Points on a hilly landscape, in no order, each with its height.
From any point a climber takes the steepest step (rise divided by distance) to one of its 2 nearest points. It stops when none of these is higher. Distance is the straight distance between rows; heights are no part of it.
K696 (h 64.8): 12,7,14,3,3,20,-15,-1,-6,-3,10,7,0,5,-12,1,-1,-9,10,-3,-11,-10,6,6
K59 (h 22.0): 8,1,-1,-2,3,19,-9,-1,-2,15,-5,-2,-12,-5,-11,5,13,12,-6,6,6,-12,22,5
K387 (h 28.9): -5,12,14,12,0,-17,27,-13,-20,-17,19,6,20,-3,-10,-16,5,-35,8,-15,-10,6,2,-11
K753 (h 14.9): 5,-9,7,-18,4,-15,-21,4,10,1,3,-24,11,-24,11,22,-5,12,10,7,-16,16,13,3
K115 (h 51.0): 14,12,21,8,1,9,-15,-2,-3,-18,-4,4,-11,12,-16,-23,0,-21,17,-23,-18,-11,-19,7
K60 (h 8.4): -3,-2,-1,10,-6,1,-1,-4,-11,-15,9,14,-6,3,-6,-17,-11,-19,11,-8,-6,1,-14,-6
K377 (h 47.9): -18,11,-4,-6,-8,0,13,-4,-1,13,7,-6,-4,-8,15,16,8,25,1,16,11,-1,1,1
K786 (h 68.4): -6,-11,-16,-8,-2,-8,7,18,17,11,-5,3,0,11,15,3,-27,5,-1,7,-4,3,-10,-4
K446 (h 24.3): 4,7,16,3,5,-15,2,-11,-18,-11,18,-3,18,-15,-11,-15,6,-24,9,-13,-14,5,12,-10
K330 (h 35.3): -11,-7,4,27,-2,-9,36,-28,-27,-2,8,20,6,15,-18,-3,25,-22,-18,-4,1,-4,5,-6
K681 (h 6.7): -6,-14,-5,20,-3,-4,12,-15,-18,-16,3,22,-3,15,-14,-23,-1,-21,2,-13,-6,-9,-16,-9
K766 (h 36.8): 13,4,7,-1,1,-28,-4,3,4,-32,7,-15,11,-24,7,18,-3,-13,17,-12,-13,42,9,-6
K718 (h 32.6): -8,7,11,17,-4,-5,36,-23,-22,-7,19,16,11,8,-14,-16,16,-25,-2,-12,1,-1,-1,-10
K783 (h 24.2): -1,-12,-9,-11,4,29,-15,1,12,15,-11,-8,-9,-10,-7,6,2,24,-8,18,14,-17,10,7
K917 (h 48.0): -35,-9,-7,-13,8,-25,19,18,20,4,-20,-11,19,-5,40,11,-20,23,4,34,4,-7,-11,-11
K907 (h 27.4): -13,-4,-1,-27,4,8,-13,6,15,17,-6,-27,13,-16,15,12,-3,36,-3,19,9,-16,-7,10
K463 (h 59.3): -11,1,-6,-16,1,-18,7,21,20,1,4,-9,18,-1,32,24,-20,13,7,13,-4,15,-12,-2
K852 (h 39.0): 3,14,12,3,-1,12,3,-14,-16,2,18,1,-2,-10,-5,12,24,7,5,0,0,-4,18,-1
K283 (h 18.2): -21,-4,7,0,-1,-18,10,-6,-3,-1,17,-3,6,-14,7,1,3,5,9,18,0,13,9,-14
K339 (h 53.0): -15,-10,1,-33,16,-12,-3,21,25,14,-4,-24,42,-6,31,15,-20,25,-5,7,-5,-3,-21,8
K969 (h 48.2): 1,-8,-1,17,9,-24,9,4,-8,-28,-9,10,-2,4,-10,-18,-7,-34,6,-9,-23,9,2,-11
K75 (h 56.5): -1,-9,-1,-28,10,-27,-10,22,25,-2,-1,-29,44,-10,32,27,-15,18,-3,-2,-3,20,-14,15
K995 (h 71.9): -16,-14,-3,26,-3,1,8,-7,-10,13,-12,27,-7,24,9,17,1,3,-12,25,4,-13,7,-2
K807 (h 19.7): 12,1,4,-15,2,11,-17,4,9,16,1,-13,-5,-5,-5,12,0,16,1,1,-8,-2,12,9
K558 (h 63.0): 9,-8,-3,-4,4,-23,-6,16,11,-16,-3,-7,-8,0,-6,-14,-14,-14,11,-10,-19,20,-2,-8
K562 (h 54.7): -3,-4,1,7,5,-19,7,0,-7,-31,7,4,7,-13,-4,0,-6,-26,17,-6,-20,18,6,-11
K457 (h 75.2): 0,-8,-11,-1,1,-28,14,17,12,-14,3,1,-3,4,9,-1,-14,-8,7,-2,-10,29,-5,-15
K417 (h 74.1): 3,13,-5,-13,-11,23,-10,0,8,4,16,-4,5,-4,17,17,4,27,1,0,31,4,-16,6
K174 (h 17.4): 16,-7,5,-26,5,-7,-21,9,19,19,-2,-27,8,-12,-2,9,-11,13,1,-2,-14,9,10,11
K965 (h 70.4): 2,-5,6,17,7,19,-4,-4,-13,-1,1,22,-1,18,-12,0,2,-12,3,4,-11,-20,7,1
K308 (h 68.8): -1,6,-2,-5,-13,9,-4,1,5,2,21,3,0,3,15,8,-9,14,6,2,11,9,-16,1
K736 (h 42.8): -6,-2,2,14,5,-3,13,-20,-30,-5,5,7,10,-8,-16,-1,16,-23,-2,-6,-15,-14,20,-1
K163 (h 60.2): 7,-4,-1,-28,-2,-12,-18,15,21,8,7,-21,30,-1,23,18,-18,17,-3,-7,1,15,-21,20
K580 (h 65.9): -2,0,-9,17,-6,-24,16,4,-9,-4,-13,11,-20,14,-3,-3,-4,-25,-13,-1,-13,12,8,0
K171 (h 9.5): 3,-7,-11,18,3,13,5,-17,-17,-1,-1,18,-6,2,-21,-14,30,-2,-18,-3,24,-9,13,-6
K145 (h 68.9): 13,14,-10,-9,-7,29,-9,4,6,7,4,-1,-11,-2,1,8,7,16,-2,-6,22,-3,-2,8
K195 (h 23.7): 33,11,10,3,-2,19,-12,-3,8,2,-26,-8,-35,5,-28,-25,16,-5,-3,-27,-1,-9,-2,11
K546 (h 15.0): -1,5,-13,-16,2,-2,0,20,16,30,-20,-12,2,-1,1,-8,-25,-2,-17,0,2,-3,5,14
K618 (h 10.7): 2,-4,-4,4,-5,3,-12,-2,-7,-1,0,3,-13,-6,-16,-22,-9,-14,0,-5,0,1,3,-1
K607 (h 12.4): -6,3,1,-17,5,-28,-7,13,16,-6,-8,-31,19,-30,28,32,-7,15,7,10,-6,22,11,4
K295 (h 52.7): 17,10,4,10,2,22,-7,-17,-22,-4,-2,4,-3,-13,-21,-12,19,-15,-1,-19,5,-16,19,1
K674 (h 16.7): 8,8,-14,-7,2,16,0,15,13,31,-21,-3,-7,11,-8,-5,-5,8,-22,1,16,-11,10,13
K418 (h 18.3): 18,7,-11,2,3,28,-4,9,10,13,-15,9,-17,15,-15,-5,10,4,-17,-2,25,-9,10,6
K289 (h 41.7): 10,0,-3,7,-4,30,-14,-2,3,-9,-3,14,-18,11,-13,-15,-10,-6,6,-10,10,-10,-17,4
K471 (h 43.5): -9,13,12,-1,-5,-1,14,-14,-7,7,19,-6,-4,-7,7,23,21,21,9,9,-3,8,10,0
K211 (h 64.1): 0,0,-3,-17,-7,-4,-11,12,15,5,13,-8,11,4,22,14,-19,15,3,2,4,12,-21,7
K148 (h 77.2): -26,-16,-14,11,-5,-19,21,7,6,9,-14,13,0,8,25,14,-17,5,-4,26,4,3,0,-11
K933 (h 47.8): 10,11,4,9,3,12,7,-22,-27,-10,4,3,14,-8,-23,-11,19,-24,3,-27,-8,-25,10,3
K124 (h 26.0): -1,0,-8,-23,9,28,-11,10,22,23,-14,-17,7,-9,3,10,1,34,-8,12,19,-19,-1,11
K724 (h 70.3): -17,-9,-14,5,-2,-28,28,11,8,1,-1,5,0,6,14,6,-9,0,-1,12,-4,22,2,-14
K345 (h 72.8): -15,-11,-18,1,-6,1,12,8,7,20,-9,10,-5,13,16,7,-14,14,-8,15,8,-8,-7,-2
K416 (h 58.1): 24,11,23,-1,3,5,-22,4,3,-5,7,-2,-5,14,-11,-5,-3,-9,13,-14,-19,0,-4,9
K376 (h 34.0): -11,-5,12,-12,1,1,-19,6,12,7,15,-7,15,-3,17,6,-10,17,8,29,6,-1,-6,-7
K703 (h 60.3): 7,-5,-2,18,-4,-8,-1,3,-5,-4,-25,12,-28,22,-15,-15,-7,-27,-10,-8,-17,-2,-2,9
K274 (h 14.7): -6,-3,-5,-9,-7,-9,5,-6,-1,9,20,-9,-3,-12,-2,-8,9,16,-2,2,9,10,3,-9
K430 (h 13.0): 0,1,-11,-3,-5,-7,-5,10,3,17,-5,-5,-10,-4,-3,-15,-13,-4,-12,3,4,4,10,1
K451 (h 20.5): 24,2,-3,11,1,19,-9,0,3,7,-25,5,-28,16,-30,-19,13,-9,-18,-12,11,-10,8,12
K266 (h 54.9): 3,-9,1,17,1,-18,1,-3,-12,-19,-21,5,-18,7,-18,-26,-2,-34,-3,-16,-22,-1,-6,1
K989 (h 51.3): -8,19,-11,-15,-5,6,11,11,6,24,2,-8,6,0,21,11,-2,24,-9,-1,17,-3,-7,10
K842 (h 32.0): -10,-1,10,-6,2,16,-11,-2,7,6,13,-2,7,1,14,7,10,33,6,27,21,-12,-6,-9
K277 (h 38.3): -15,-8,1,23,1,-17,28,-18,-23,-3,1,13,-2,3,-10,6,15,-21,-12,5,-14,6,16,-5
K318 (h 8.0): 12,-5,-6,23,0,9,3,-11,-13,-3,-10,21,-15,22,-24,-24,22,-15,-24,-13,20,-10,0,-3
K730 (h 63.3): 3,8,-3,4,0,34,-4,-5,-4,-5,13,14,-4,-2,0,6,18,15,4,6,25,-8,3,-6
K870 (h 28.7): -26,-5,-1,-21,3,0,0,-4,7,7,-5,-20,3,-13,19,9,5,41,4,33,11,-17,-9,-1
K664 (h 6.8): 13,2,2,26,-4,4,7,-16,-19,-15,-19,13,-20,19,-25,-30,30,-23,-22,-26,4,-17,-10,2
K394 (h 11.8): -6,-5,-7,6,-8,3,10,-17,-16,0,13,5,-8,-11,-15,-12,16,1,-5,-2,9,1,8,-8
K4 (h 5.6): 0,-11,-4,25,-1,-1,5,-19,-23,-17,-15,17,-9,16,-24,-27,12,-31,-10,-23,-7,-19,-15,2
K445 (h 74.4): -2,-12,1,26,5,15,2,-10,-12,8,-6,32,-4,28,-7,6,11,-1,-12,13,6,-19,9,-3
K711 (h 22.7): -2,9,13,-2,-5,-19,8,-8,-5,-8,21,-8,5,-14,4,8,6,-5,12,-3,-11,25,9,-5
K300 (h 46.0): 12,10,9,13,0,21,-15,-7,-8,-13,-11,8,-16,5,-23,-29,2,-23,5,-20,3,-15,-10,7
K758 (h 62.2): 12,-10,-3,-15,0,-3,-7,20,26,9,-2,-3,-1,21,3,-8,-29,5,3,-8,-9,4,-23,3
K165 (h 34.4): 18,14,14,-2,-6,3,-10,-15,-16,-3,13,-7,-4,-18,-2,13,11,-3,11,-16,-14,7,13,7
K359 (h 55.0): -19,14,-9,-21,-1,-14,18,14,12,17,1,-13,20,-5,34,18,-14,17,-4,2,4,6,-14,8
K727 (h 50.5): -28,-8,0,-27,14,-12,7,19,20,6,-18,-22,28,-5,37,17,-17,29,2,27,-7,-15,-18,0
K720 (h 27.3): 28,13,2,-5,-8,14,-9,-5,-1,-2,-3,-6,-25,1,-15,-8,13,3,2,-28,-1,1,-4,8
K508 (h 38.8): 2,-5,-4,5,-5,20,-10,4,5,5,5,16,-6,13,-4,-10,-16,0,2,7,11,-7,-8,-5
K987 (h 45.7): 3,-3,1,4,9,-14,-7,14,6,-38,6,-1,13,-15,7,14,-15,-19,21,2,-14,27,3,-12
K824 (h 30.8): 27,25,14,-1,-13,4,-8,-15,-13,-3,6,-10,-16,-13,-5,-3,15,-6,4,-30,-4,7,5,4
K692 (h 60.4): 9,-14,2,-3,3,-9,-9,17,17,-9,2,5,-3,16,0,-5,-24,-8,13,-1,-19,10,-13,-7
K51 (h 28.8): 5,8,20,2,0,-25,7,-13,-10,-24,19,-11,18,-28,4,15,6,-19,18,-14,-16,33,13,-6
K372 (h 70.6): -15,-7,-12,21,-6,-12,10,-1,-10,5,-14,19,-13,12,5,12,-9,-14,-12,16,-4,4,9,2
K201 (h 36.3): -5,-5,7,0,-2,11,-21,6,6,2,14,6,7,1,7,-6,-22,-2,8,19,5,-1,-5,-9
K291 (h 58.4): 11,8,-2,5,7,35,-8,-10,-10,-9,4,10,-3,-12,-14,1,26,2,2,-6,21,-14,17,-3
K287 (h 30.3): -21,-3,-2,-7,4,12,1,-6,7,6,-8,-5,-2,-3,12,2,18,42,0,34,29,-23,-3,-9

Where does a climber stop that starts at each point below?
K195 | K417
K60 | K417
K377 | K417
K387 | K417
K283 | K562
K300 | K445
